Each row is a point on a landscape with many valleys, with its height.
A ball rolls from a point to the lowest of its 2 nearest points, and stops where none of them is lower. Distance is the straight distance between rows; heights are no part of it.
k_936 (h 5.11): [163 149 103 100 177  74 150 171 132  65 141 150 103 105 173 159 106  86
 148 148 124 123  91 100  92 118 147 173 134  91 114  68 151 110  77 125
 112  74  99  91 117  76 178 132 125 106 132 130 108 167 145 138 112 147
 128 182  63 119 162]
k_717 (h 4.99): [103 124 118 134 161 213 142 141 111 147 129 112 154 120 108 164 107 108
 131 112 125 128 152 141 150 112 102 182 135  91 119 145 167  83 108 127
 157 118  59 174  80 163 122  98 114 127 131 131 124 130 144 147 135  83
 145 141 123 122 122]
k_117 (h 6.83): [148 143 109 103 132  88  96 106 144 102 137 143 144 105 132 112 151 125
 141 114 162 133 107 108 113 122 176 140 163 128 102  88 128 173 112 171
 129 102 154  80 173  74 121 155 151 186 123 121 118 120 138 152 131 146
 152 141 131 154 120]
k_722 (h 1.43): [ 77 107 115 111 121  93 134 137  91 117 209 187  98 115 105 173 156 133
 163 181 140 153 109 140 120 113 125 145 188 163  81 120 163 110  95 144
  79 141 104  89 136 151 143 156 142 108 118 216 116 195 139 112  80 118
  77 125 143 144  71]
k_585 (h 6.48): [147 127 102 136 132 175 161  93 130 114 100  98 147 136 162 138  92 133
 107 105 131 124 146 162 120 174  96 127  88  79 205 117 156 147 132  79
 144 126 158 172  88 124 111 134 138 122 124 131 146  97 151 109 158 151
 134  86 154 133 144]
k_496 (h 6.96): [153  94 166  93 148 101 186 133 134 118  91 119 146 173 130 132  87 114
 142 176 111 103 117 123  87 163 115 106  39 109 150 104  96 139 134  77
 118 108 127 110  93 103 138  83 105  53 132 119 139 110 119 131 171 113
 123 163 120 119 144]
k_493 (h 4.13): [ 59 162 115   4 171 156 173 103 128 104 157 131 146 137 116 148 104 107
  91 166 134 133 199 176 141 118 100  94 157 178 123 158  72 146 125 174
 122 125 145  93  73  92 113 119 146  67  97 132 134 120 169 111  85 142
 108 140 123  76 121]
k_253 (h 4.28): [190 158 105 137 130  83 164 160 157 122 121 149 110  92 176 164 123  69
 118  97 159 126 100  96  98 135 113 157 133  76 136  92 171 102  69 119
 115  58 119 151  79 108 189 100 110 123 151 103 138 156 154 123 125 127
 167 171  88 136 154]
k_204 (h 4.02): [127 123 141 120 144 102 103 144 161 123 117  87 133 139 130  84 136 126
 158 131 139 146 144  92 154 118 171 142 130 127  58 158  91 116 129  99
 159 153 105 123 140 175 103  83 102 133  81 118 142 152  94 174 129  67
 103 124 117 171 160]
k_573 (h 4.17): [ 69 156  97 100 138 179  79 122 150  30 165  78  97 148 168 177  89 128
 147 110 188 130 148 124  94 117 130 139 150 105 131 130 125 180 128  85
 114 165 135  96  83 126 150  96 106  70 144 131 113 111 139  98 137 163
 105 129 154 121  99]
k_69 (h 0.28): [ 83 107 163  95 128 129 181  92 109 122 155 154 145 142 125 184  69 157
  89 134 123 133 154 156  98 143 114  87  94 106 164  88 177 144 107 164
 115 130 102 112  98  75 100 154 159 107 178 128 125 111 164 129 135 169
 124 146  98  95 102]
k_532 (h 1.27): [153 140 146 115 190 176 109 142 126 152 109 128 135 146 128 119 143 102
 150 114  93  92 136 157 119 125 109 104 128 164 118 147  81 105 150 103
 132 125 128 150 113 128 151  92  69 134 107 103 139 105 113 139 114 113
 172 139 116  96 150]
k_766 (h 2.57): [125 131 156 111 197 181  83 153  98 116 151 138 116 125 162 125 148  98
 141 148 111  88  93 115 121 120 131 148 167 174  70 151  96 106 159 109
  92 135  91 112 125  84 153 106  86 146  94 122 132 109 114 133 105 142
 121 129 117  69 155]
k_201 (h 3.01): [ 48 105 161  85  89 152 152 124  54 144 210 144 123 186  91 205  98 176
 118 170 107 147 167 204 121 141 105  91 109 131 115 164 168 125 131 164
 135 167 139 137  95 152 123 156 122  70 159 149 123 215 143 138 102 148
 100 100 169 104 105]
k_686 (h 6.73): [141 107 158 143  93  71 123 118 126  83 150 136  69 117 133 137 155 116
 102 117 108 158 121  47 145 132 139 135 182  96 126 141 131  80 137 152
  68 135  70 116 147 145 140 165 165 138 154 142 126 112 133  72 134 140
  81 136 145 157 144]
k_336 (h 3.11): [129 143  92 102 146 147 151 134 123 154 130 140 158 123 165 177 114 120
 118 130 153 125 124 179 102 146 100 139 118  79 155  75 205 130  81 128
 148  76 131 145  90 116 153 131 110 112 151 107 130 159 166 163 129 165
 183 146 105 115 121]
k_779 (h 7.90): [147 117 127 133 122 166 114 105 132  80 113  65 144 136  90  73 116 110
  95 101 129 109 144  67 127 138 122 139 127  92 152 127 132 162 176 106
 125 154 128 136 100 142  93  73 137 124 100 124 113  75 107 114 163  71
 143 160 186 169 156]
k_348 (h 5.79): [196 108 154 143 126  85 155 104 122 175  83 130 175 136 133 104 161 116
 108 148  98  98 137 165  85 178 129  89  93 115 133  94 126 136 167 126
 123  70 207 137 115  93 143 139  95 136  81  62 165 143 126 145 124 131
 142 134 131 119 194]
k_296 (h 7.22): [111 118 152 174  57  98  95 151 132 183 127 136 103 148 122 128 132 167
 166 130 128 124 106 146 132 117 128  88 106 160 123 139 142 134  98 120
 128 161 141 124 143 160 144 146 124 116 157 140 120 151 112 121 112 120
 112 108 128 151  78]
k_562 (h 8.76): [ 96  75 177 161  88 137  86 136  64 142 159 129 108 163 100 177 168 160
 146 187  89 149 137 142 108 147 127 156 146 100  76 160 184  98 150 120
 104 152 119 126 137 161 129 154 112 123 130 150 112 203 109 133 118  96
 116 142 164 128 128]
k_440 (h 4.18): [103 161  91 118 126 135 116 210 100 137 165 165 120 106 166 108 129 119
 173 156 163 117  61 151 171 134 135 159 165 166  92 170 105 136 128 129
 111  91 126 134 175 130 173 145 103 179 104 148 148 191 107 161 113 153
 124  81 127  85 135]
k_960 (h 3.51): [138 144 117 123 153 121  68 181  77  99 154 141  92 124 161 125 142 113
 169 181 105  95  61 138 139 129 137 140 183 186  97 174  88 110 151 146
  91  97 109 108 167  92 177 150 110 150 105 169 139 160 116 123  79 153
 128  98 100  69 153]
k_363 (h 5.15): [141 125  95 129  95  93 143 120 140  85 144  98 109 138 185 188 122 110
 144 100 163 155 157 129 116 163 138 151 133  50 128 133 150 118  77  70
 147 138 120 156  60 186 158  96  93  84 151 105 144 175 132 121 137 122
 131 120 163 174 136]
k_836 (h 5.81): [168 116  89 178 114 164  81 152 147 110 125 137 122  88 125  99 145 160
 180  94 166 158  53  70 159 112 150 160 155 149 120  98 109 159 163  98
 150 129 139 122 199 121 131 133 142 210 131 156 102 107 103 129 175 115
 146 113 170 148 115]
k_226 (h 3.40): [ 84 139 160  38 185 117 148  80 137 106 142 125 149 121 118 140 144  79
  65 141 112 127 173 106 137 103 127 112 147 158 125 147  63 118 127 159
  87 141  74  95 104  97 131 124 147  83 119 119 136  61 175 122  83 136
  85 153 113 109 149]
k_869 (h 4.63): [153 118 145 142 110  92 137 149 176 150  78 102 124 110 134  79 162  96
 153 112 139 134 111  61 139 127 132 156 125 123  94 145  78 115 112  81
 126 112 124 166 125 205 154  80  92 131  97  99 161 143  94 140 139  68
 100 120 152 162 159]
k_911 (h 6.44): [178 134 126 122 128  95 112 104 126 175 123  86 109 104  91  89 149  97
  87 179 108  92 142  99 136  69 128 142 116 124 122 173 155 113  88 193
  95 137  85 120  97  95  99  93 155 118  99 139 123 107 132 114 120  67
 119 166  86 161 145]
k_305 (h 5.62): [113 109 173 132 119 108 198 112 133 203  86 174 184 141 108 127 143 144
 113 122  81 149 169 147 127 162 109  85  96 149 137 110 126  84 142 138
 160 122 115 152 133 171  98 163 139 124 142  97 168 114 126 154 122 134
 114 113 129 131 132]
k_380 (h 6.62): [156 116 188 149 114  69 142  96 138 126 108 164  93 114 123 115 154 115
  81  97  68 145 146  70 155 122 142 127 135 130 126 158  94  64 146 142
 108 135  91 126 174 159 116 172 149 146 155 104 150  83 123 107 134 146
  85 135  92 131 148]
k_133 (h 5.28): [162 186  80 162 111 156  87 171 162 116 121 163 100  95 154 113 108 117
 170  82 195 138  55  87 154 116 131 136 161 155 165 105 124 166 115 114
 130 108 158 152 170 115 167 105 128 197 176 146  97 101 120 112 157 143
 167 125 147 113  83]
k_678 (h 4.50): [170 120 107 163 130 117 129  81 130 154 115 145 136 129  68 117 148 122
 126  95  92 144 166 124 106 102 148  83 116 162 162 130 128 130 162 129
 158 138 174 142 133 148  91 145 139 158 124 138 119 110 115 108 130  87
 194 145 120 150 115]
k_203 (h 5.67): [188 137 102 166  76  70  94 115 130 107 110  61  79 110 166  99 123 128
 111 144 148 110  92 115 136 128 141 154 116  99 150 137 158 157 100 130
  98 155 160 112 127  89 119 138 152 138  92 139 141 115 132  94 140 117
  95 111 126 159 128]
k_54 (h 5.14): [143 164 112 144 169 114  97  87 134 103 143 140 122 130 102 130 141 114
 110  74  92 162 154 138 139  80 165 116 132 154 149 138 125 101 141 164
 173 148 113 117 142 131 103 157 152 177 146 139 109  99 116 109 114 112
 184 160  56 132 122]
k_40 (h 5.06): [122  84 129 163 140 138 155  63 163 180  94 162 166 113  71 107 194 136
 122  94  84 145 175 140 128 125 110  89 123 186 141 117 114 118 155 121
 166 158 151 147 156 164  70 171 158 148 102 138 140  75 132 133 113 102
 140 131 163 163  86]
k_433 (h 3.09): [ 89 126 109  95 171 142 128 135 133 132 150 124 168 178 110 162 157 147
 201 162 134 140 131 211 107 135 149 142 146 155  64 128  99 121 117 110
 188 127 130 126  98 186 111 133  97 101  88 124 117 207 117 194  81 101
 166 122 124 133 123]
k_919 (h 8.51): [115  76 175 179 103 130 107 136  83 119 148 153 138 165  81 151 138 200
 164 151  67 168 103 106 110 143 136 141 121 122  81  95 173  76 170 124
 141 128  97 107 152 151  90 162 125 154 158 127  78 163  93 137 154 112
 130 148 109 121 136]
k_77 (h 1.96): [118 132  87  82 153 119 203 112 142 135 143 155 174 124 107 169  96 105
 100 126 142 148 176 165 105 127 128 106  99 104 171  79 169 138  84 156
 164  86 128 141  80 128 116 114 161  91 166 121 126 149 159 138 108 114
 181 171 113 133 114]
k_840 (h 7.27): [ 67  96 156 112  95 197 142  99  98 185  99 155 160 126 109 110 116 171
  86 136 124 103 152 165 133 132  65  76 107 143 178 109 156 180 157 135
 107 146 183 135 156  94  98 154 172 128 153 131 112  74 136 105 138 152
 114  95 184 103  83]
k_641 (h 4.04): [101 186 105  74 126  88 139 144 139  97 133  76 120 113 143  83  94  79
  58 153 161  92 163 109 160 117 149 162 148  84 143 167 103 145  92 200
 113 117  81 140  94 105 112  87 149 126 110 100 168 123 154 134 107 156
  97 123 123 118 180]
k_726 (h 2.38): [152  91 157 146 139  78 117 132 166 133 127 140 129 116  90  78 144 142
 182 143 107 160  91  37 134 108 151 110 109 187  85  96 108 120 157 140
 137 133 108  78 196 100 101 125 142 139 132 142 104 125 102 148 144  94
 116 154  91 153 103]
k_888 (h 6.35): [108 115  34 114 152 168 170 138 131 127 136 126 142 110 115  79 112 156
 152 142 162 131 136 185 143 124 105 144 107 139 182  98 104 193 138 101
 163 134 204 143 136 119  99 145 180 139  70 176 132 128 151 128 139 137
 137  78 160 112  91]
k_173 (h 7.23): [127 171 122  98 123  58 125 104 210 131 125 153 141 102 130  90 160 103
  95  71 191 137 146  96 144  90 158 108 163 143 117 116 101 139  86 192
 131  97 135 103 156 136 141 143 150 150 151  91 137 127 132 155  88 165
 150 160 105 172 117]
k_801 (h 5.83): [191 128 137 192 145 180  89  78 129 175  81 116 129 121 159 174 206 123
 130  80  94 135 123 174 136 130 115 135 144 112 109 140 160  43 122  85
 138 132 138 164  96 150 167 171  83 143 110 120 152 124 139 111 117 102
 123  94 124 129 155]
k_399 (h 6.34): [150  89 160 144 166 197 122  93 108 208 102 165 136  98 137 154 193 123
 146 143  89 116 106 152 135 135  71 124 133 152 118 121 146  82 153  84
  91 143 106 152 116 129 134 153 120 130 106 152 147  88 147 115 116 108
  86 113 147 106 108]
k_490 (h 6.94): [123 110 184 126 119 227 129 102 103 171  87 120 152 133 157 123  86 145
  92 118 105  93 145 191 124 147  62  82  70 119 184 125 163 137 146 102
 127 154 156 156 124 105 113 142 122 128 141 119 139  75 139 117 154 159
 113  60 162  92 132]
k_902 (h 8.56): [130  92 219 151 112 148  94 143  79 140 125 136 111 124  94 111 130 112
  82 162  79  82 100  70 123 119  95 124 139 127 116 158 152  99 180 170
  46 127  72 123 141  96 136 109 132 119 133 119 109  73 102  98 151 108
  88 155 144 116 144]
k_855 (h 1.14): [ 90  91 195 103 137  86 125  86 171 121 139 150 140 143  89 103 177 145
 134 132 109 155 143  62 126 121 154 112 144 200  68 117  64 124 178 141
 130 157 107  72 180 142  84 129 137 111 124 116 110  93 111 152 122 133
  79 149 120 137 107]
k_716 (h 4.40): [100 115 158 188 109 186 113 153  96 212 114 131 132 144 101 154 117 137
 104 114 106 125 159 168 158 103  94 130 117 103 104 164 186  78 108 156
 166 128  76 191 101 187 132 107 104 132 171 114 130 166 120 132 146  91
 163 133 141 117 132]
k_447 (h 6.61): [ 76  97 140 157  60 169 107 144 115 110 135 130 116 131 112 155 149 146
 138 116 163 135 121  84 120 136  86 108 170 119  82 120 140 176 153 112
  68 136 143 116 125 152 160 116 124 112 174 131 101 116 103 112 145 132
  90 150 217 151  69]
k_783 (h 2.84): [119 114 124 164 141 173 133 117 106 119 107 106 153 186 143 151  74 202
 146 106  81 148 141 211 130 149 150  98  54 114 161 112 124 104 127  95
 217 161 150 146 134 154  92 161 121 114 150 132 121 139 121 143 146 164
 137  57 100  99 125]
k_47 (h 5.96): [102 103  94  99 191 185 194 119 151 120 106 145 183 136 119 122 123 128
 148 119 138 165 134 163 140 142 114 151 118 127 134  61  94 133 137  95
 182 125 113 132 130 128  89 137 162 134  86 146 136 123 144 171 135 133
 123 107 132 130 108]
k_846 (h 5.68): [104 156  81 114 104 100 121 163 162  94 187 130 110 108 164 168 122 121
 154  92 205 159 141 104 119 113 146 172 186  86 118 112 174 151  47 132
 148 112 132 130  97 168 158 117 119 105 157 144 101 198 130 144 111 118
 136 162 147 173  95]
k_718 (h 5.77): [137 143 113 160 150 111 114 107 113 156 145 105 114 111  88  84 121 122
  97 116  77 137 150 106 169  49 160 144 127 162 128 189 133  85 119 177
 142 191  76 116 141 104  88 143 170 170 110 160 115  98 108 111 121  92
 133 138  43 145 130]
k_430 (h 2.42): [147 172 119 110 108  81 130 121 132  80 133 144 128 149 142 131 120 101
 105  84 133 157 160 133 126 179 169 113 155  95 149 134  94 125 155 127
 145  90 177 141 140 163 143 121  99 172 136  71 151 153 109 122 122 165
 171 128 134 134 175]
k_494 (h 5.25): [190 117 104 177 142 156  96 120 116 114 119  89 127 122 162 165 167 127
 165 106 104 155 117 135 118 154 156 184 160  65 109 134 171  78 131  50
 151 111 130 148  86 150 144 162  97 153 100 132 142 163 138 137 130  79
 141 112 127 146 177]
k_416 (h 8.82): [119  92 212 140 122 134 130 125  73 173 140 159 117 136  63 183 178 124
 100 163  62 136 137 111  98 152 112 113 133 149 105 178 149  76 171 150
  81 135  88 145 119 131 117 126 127 105 132 124 124 133 130 109 129  93
 101 169 129 126 144]
k_964 (h 8.00): [119 152 150 124 107 148 112  80 154  86 116 137 111 107 133 128 121 110
  84  97 135 107 136  91 107 126 110  75 125 149 166 109  98 179 142 123
  80 142 155  96 126  86 135 116 147 120 181 122 103  32 145  76 142 164
 127 151 168 128  89]
k_485 (h 5.13): [166 130 131 139  89 113 152 144 106 225  91 163 159 116 124 102 156 130
 117 138 121 101 124 181 115 159 102  72 109 153 172 122 145 133 136 167
 105  90 201 154 143  98 143 149 126 162 117 109 155 149 125 139 120 143
 160  99 146  97 148]
k_323 (h 7.71): [134 124 178 103 135 112  76 103 131  76 140 150  87 152 136 163 139 120
 134 111 119 104 105 112  67 128 142  61 140 158 127 105 108 150 151 125
  87 145 131  77 146  71 150 127 123 103 173 132  80  91 125  93 125 173
 137 161  99 100  85]
k_588 (h 1.18): [126 150 141  80 133 111 157 129 104  97 143 125 130 157 111 117 105  95
  85 137 107 153 190 127 137 176 134 137 149 109 160 190  78 137 180 146
 114 109 150 166 109 168 121 115 110 135 121  99 167 150 119 132 115 155
 143 106 151 107 181]
k_141 (h 5.82): [157 136  92 148 116 141 174 184 141 140 108 130 117  95 136  98  65 111
 150 146 156  75 101 130 120 120  75 122  66 115 186 108 151 162  96 112
 123 114 164 155  97 119 157  85 127  87 136 126 119 133 149 116 154 124
 157 145 136 107  94]
k_985 (h 6.14): [159 113 174 151 150  72 155  73 141 162 119 149 129 138 104 122 153 147
 133 109  44 154 154 140 157 136 138  87  94 180 140 144  91  55 163 129
 153 159 111 126 153 155 102 201 136 135 126 126 145 114 124 106 117 143
 106 100  68 115 141]
k_196 (h 5.50): [109 106 123 119 185 169 157  99 156 145 114 129 177 120 115 153 154 113
 122  94 115 171 150 135 133 137 130 174 129  98 103 101 129 101 116 116
 174 120  68 146 108 154 111 128 139 129 102 105 136 126 143 179 135 107
 134 150 129 148 148]
k_977 (h 5.74): [139 136 125  87 192  89 111 150 128  24 158 119  87 107 158 154 136  89
 122 157 148 139  87  53 115 121 165 182 174  77  94  97 130 131 116 143
 116 111  66  62 157  78 135 121 138 124 125 145 103 133 138 132 134 161
 103 162 105 120 163]
k_753 (h 5.42): [128 166  82 122 121  94 103 117 160 112 119 101 121 150 178 129  91 145
 157 113 169 117 131 193 111 139 165  96  90 125 163 125 109 178 100 108
 163 135 201 126 137 106 125 146 107 134 131 112 131 135 126 141 133 178
 172  95 116 129 124]
k_794 (h 3.74): [ 53 122 141 150 113 200 129 147  62 195 154 124 134 166  95 164  94 186
 123 145  99 118 147 202 150 103 103 112  99 150 126 173 170 101 122 142
 172 170 118 164 126 166 120 125 124 111 163 153 108 183 108 138 116 128
 155 101 129 101 104]
k_870 (h 3.79): [144 117 137 159 134 155  90 104 137 105 129  67 114 163 184 170 121 181
 172 110 111 135 140 182 151 121 155 132  90 107 115 141 126  90 108  69
 174 174 112 133 114 128 118 158  93 120 123 130 131 134 115 137 149 136
  91  69  73 116 130]
k_147 (h 7.55): [137 139 108 203  76 128 119 153  96 161 143 133  86 118 120 156  81 162
 151 126 126 123 110 179 134  97 108 101  73 128 176 135 190 131  98 135
 152 146 175 152 147 125 143 152 135 136 185 167 107 171 124  91 138 142
 159  98  80 100  87]
k_996 (h 7.56): [ 68  81 130 128 101 196 159 133  91 134 120 130 169 122 102  94  94 159
  94 155 135 120 136 108 119 140  90 139 109 125 161  89 164 174 174 146
 108 122 137 107 147  83  86 136 173 132 125 146  98  77 140 114 173 129
 133 145 172 120  92]
k_94 (h 6.07): [133 172  71 111 108  82 109 174 170 143 144 103  99  92 143 116 118  95
 149 128 190 105 108 119 131  87 143 149 161 117 115 136 170 160  20 147
 140 112 140 134  97 157 169 110 125 126 137 142 126 204 126 138  63 105
 148 146 105 173 124]
k_621 (h 4.51): [164 172 120 128 107 101 104 121  87 174 120 156  96 123 114 119 142 130
  83 154 130  73 129 193  93 126 109  57 125 158 176 156 150 175 139 169
  89 113 196 139 129  78 136 148 134 145 133 122 138 136 147  91  97 158
 188 116 139 100 137]
k_99 (h 7.88): [135 143 110 167  91  94 173 188  90 112 136 156  86 129 116 107  58 158
 153 128 109 133  98 114 148 112 119 130  79 129 180 131 131 118 132 131
 132 115 132 138 168 111 147 140 143 157 159 158 110 155  95  91 167 149
 136 110  81  90 110]
k_109 (h 6.37): [158 140 119 125 143  85  87 136 138  81 125 106 110 107 172 102 132 142
 131 120 159 141  72  78 148 117 196 179 158  94  73  86 146 127 122 158
 122  97 115  73 185  78 128 142 121 200 113 110 121 121 112 157 149 139
 131 132  88 168 176]
k_620 (h 3.32): [125 109 146 140 155 104 119 178 146 143 140 123 125 123  97  67 134 146
 188 168 114 145  87  71 159  98 153 165 120 188  65 145  82 101 147 121
 156 142  87 108 185 152 111  99 121 153  92 142 130 165  88 160 122  61
 105 128 110 140 130]
k_905 (h 3.54): [ 65 135 127  76 167 177 110 133 116  86 169 108 120 139 151 149 125 129
 145 144 156 116 140 140 128 137 122 161 158 131  87 146  98 157 130  96
 104 142 101 106 109 128 137 116 113  92  95 149 132 116 136 134 113 141
 103 117 153 119 119]
k_622 (h 6.47): [180  86 142 113 167 110 187 136 126 186  88 115 186 160 115  92 130 102
 162 189  91  82 128 134  90 154 121 124  68 135 136 107  80 103 127 105
 125  90 155 128 111  90 136  87 106  82  73 106 150 141 108 157 158  92
 142 162 117 110 187]
k_413 (h 2.41): [ 80 160 121 114 119 152 138 191  81 105 139 146 120 119 100  90 103 106
  82 140 142 135 145 112 156 141 136 161 203 144 118 172  81 142 178 175
  99  90 100 148 147 137 137  92 120 162 123 110 153 142 109 124 122 148
 116 125 145  91 165]
k_772 (h 7.52): [136 105 125 113 148 177 153 114 164 116  88  83 150 110 138  70  98  99
  92 134 156  89 133  84 148 132  87 160  97 103 144 106 110 154 149  94
  95 128 105 132 101 106 121  64 128 105  79 111 158  63 142 144 158 112
 116 133 171 143 153]
k_349 (h 6.99): [172 129 114 103 168 144 158  64 157 107  81  90 169 122 146 127 109 107
  86 123 122 122 151 128 111 162 101 148  69  56 173  88 138 131 135  91
 128 117 123 152  58  78 106 125 142  99  99 103 137  61 166 123 170 131
 141 147 119 146 164]
k_62 (h 6.28): [162 130 107 158 100 107 122 128  97  69 137 120  90  96 145 141 138 113
 110 129 138 140  99  79 137 172 124 182 159  71 137 155 167 149 142 108
  70 123 115 144 104 128 155 130 141 127 113 143 155 115 139  89 152 134
  94 102 162 147 164]
k_892 (h 4.90): [110 175  86  93  90  90  78 122 146  72 139  46  88 107 156  92 103 128
  89 143 187  85 137 105 121 113 140 144 148  91 133 133 159 200  80 185
  96 133 122  92 109  80  90  98 155 116 126 112 119  90 143 105 117 144
  94 126 136 154 140]
k_706 (h 6.50): [130 143 126 142  80  59 121 158 135 171 145  98 109 107  82  90 130 101
 118 154 158 109 144 102 136  69 140 115 148 129 107 164 158 139  55 185
  94 120 122 125 120 158 146  89 144 128 138 126 127 156 114 121  85  64
 110 175 118 168 117]
k_37 (h 4.83): [ 90 174  97 121 115 150  56 153 149  77 138  59 120 168 172 141  83 140
 152 129 186  78 134 164 103 137 143 145 111 104 133 152 128 194 110 107
 141 140 173 129 106 125 142 114  69 105 135  98 113 163 115 148 139 168
 154 111 147 130 127]
k_521 (h 2.31): [ 77 102 141  68 103  99 162 126  74 131 210 141  90 137 125 202 130 144
 118 204 121 149 158 163 109 156 110 114 159 109 107 147 158 116 104 163
  85 135 132 111  97 130 131 138 146  56 136 167 129 209 161 102  75 147
  69 119 162 123 120]
k_953 (h 3.18): [ 73 172 119  80 135 118 144 193 131 108 129 110 120 127 111  69  87 101
  84 136 157 129 140  73 186 100 168 168 175 145 105 193  49 135 120 208
 131 118  79 122 158 149 121  69 133 145 112 123 156 139 107 154 108 119
  90 130 139 108 158]
k_36 (h 2.24): [131 101 104 117 156  83 126 128 123 120 168 151 117 120 121 146 177 125
 181 158 119 158 128 155 132 117 144 155 180 162  86 126 121 113 101 109
 142 131 111 114 116 171 129 146 135 107  88 176 129 194 136 146  78  92
 110 139 108 150 103]
k_61 (h 5.27): [182 151  90 184  90 110 150 195 146 156  90 117 122  99 157  83 109 117
 158 124 158  90  77 116 143 120  98 142 107 110 152 142 113 132  97  95
 114 103 152 167 122 162 168  96  99 117 122 118 150 178 143 129 136  97
 124 118 126 150 126]
k_190 (h 4.73): [133 185  66 131 110 151 125 200 135 133 152 157 117 101 163 118 132 146
 179 121 180 122  38 165 162 144 138 146 162 172 157 140 116 153 116 113
 124 109 185 162 174 107 170 148 109 198 131 170 119 127 125 135 140 158
 142  84 150  82 100]
k_903 (h 8.24): [145 101 161 159  91 129 100 106 125 115  89  90 127 113  91  66 149 109
  75 135 113  94 127  38 130 116 116 128 151 114 126 137 154 150 168 159
  78 129  96 119 142 117 104  88 144 138 125 116 103  46 105 107 174  94
 107 172 169 158 137]
k_898 (h 7.38): [136 114 195 113 135 111 115 124 119 108 115 129 126 181 164 154 120 134
 132 144 105  84 108 126  76 163 125  93  93 111 128  99 122 127 149 113
  98 125 119  86 124  64 162 107  97  84 158 104 119 102 116 137 158 174
 136 162 115 109 139]
k_697 (h 6.95): [129 104 139 189  51 151 100 137 109 159 103 152 100 135 122 162 149 141
 130  95 136 160 119 116 125 148  97 105 135 123 147 134 164 134 130  97
 126 163 148 163 136 201 141 129 121 112 182 135 111 143 116 102 132 113
 139 111 187 162  83]
k_309 (h 4.54): [153 136 112 176 110 105 111 117 131 116 112  57 113 156 172 168 111 137
 160 111 114 138 131 144 137 141 169 157  94  57 124 154 139  97  96  59
 160 152 143 163  80 180 142 115  84  93 115 119 145 160 128 125 149  91
 121  91  85 158 160]
k_944 (h 7.86): [158 124 143 133 149 139 158 103 201 172  82 162 147  90 141  71 154 106
 114  72 154 133 112  77 177  88 120 136 120 169 124 101  70 102 123 126
 145 139 101 138 180 134 129 138 140 161 127 111 153  58 147 147 132 139
 114 116 129 144 118]
k_762 (h 2.45): [103 115 172  65 150  95 132  62 180 109 119 121 159 145  99 103 142 103
  61 122 120 106 179  94 143  91 161 108 118 168 104 129  67 134 152 172
 118 161 110  70 147 103  81 135 167 107 111 100 116  45 147 147 124 150
 102 178 103 147 128]
k_17 (h 5.93): [ 79 127  66 134 111 131 131 144 126  89 158  97 135 139 137 125  82 188
 183 132 166 131 107 177 133 131 144 135  85 136 163  96 110 179 122 105
 182 166 183 101 156 115  99 150 158 116 110 168 107 144 136 140 146 154
 127  85 104 126  76]
k_200 (h 1.82): [ 73 126 141 108 106 147 164 114 125  94 141 150 150 179 160 172  73 193
 117 109 119 158 144 194 121 174 139  86  75 102 168  93 142 117 120 126
 174 151 130 133 133 135 112 179 150 124 183 120 137 129 135 141 139 213
 121  82 124 104  97]
k_299 (h 3.63): [220 147 104 148 161 135 123  85 113 134 118 135 122  99 109 136 154 102
 107 127  99 112 140 168  98 124 109 105 134 146 173 125 143 153 159 126
 117 121 202 156 109  78 120 147 146 145  98 150 122  92 154  82 118 124
 183 155 118 119 132]
k_939 (h 7.54): [116 165 117 121 111 118 133 146 179 185 118 188 156  95 121  80 165 114
 111  66 176 162 126 119 172 105 157 131 174 164  93 128  92 122 128 178
 152 104 115 136 203 176 133 148 142 214 148 104 147 129 128 161  98 144
 130 123 138 138 108]
k_579 (h 2.50): [206 145 111 137 186 146 122 114 137 162 114 126 125 108 144 124 154  75
 124 132  97  89 142 173  99 109  87 101 115 169 149 165 102 115 133  96
 106 120 158 152  77 107 143  88  96  85  96 133 151 116 161  88 100  91
 156 134 127 100 146]
k_57 (h 3.83): [108 112 127 129 175 145 117  86 157 153 107 149 206 187  79 152 169 182
 167 119  96 157 157 197  97 135 188  85 125 177  88 112 115 107 123 123
 223 156 134 114 120 168  82 150 128 116 112  95 118 142  95 174  84 123
 175 119 111 123 131]
k_393 (h 6.27): [ 85 115 109 138  84 158 103 145 153  95 123 152 131 110 123 132 156 146
 141  79 200 185  92  37 134 125 128 153 181 121  90  84 126 171 171 110
 130 113 128  99 183 159 145 115 127 152 173 129  92 104 115 122 166 120
 105 126 207 155  80]
k_614 (h 8.18): [132 107 159 155 106 119 157 154 109 117 122 184 130 134 141 123  90 188
 169 122  98 159  89 113 133 151 109 126  83 123 143  77 118 100 174 103
 140 108 124 115 177 128 131 156 127 158 163 126 106 125  97 116 174 166
 123 107 100 106 126]

Where does a ball stop that starts at each point below?
k_686 | k_588
k_717 | k_722
k_296 | k_532
k_61 | k_855
k_416 | k_585
k_888 | k_532
k_706 | k_69
k_939 | k_69
k_898 | k_532

Write out the way that a ball takes from each point below.
k_494 | k_309 k_870 k_783 k_200 k_69
k_562 | k_919 k_614 k_99 k_147 k_296 k_697 k_447 k_393 k_836 k_133 k_190 k_440 k_960 k_766 k_532
k_47 | k_196 k_717 k_716 k_794 k_201 k_521 k_722
k_323 | k_898 k_496 k_622 k_348 k_485 k_621 k_299 k_579 k_532
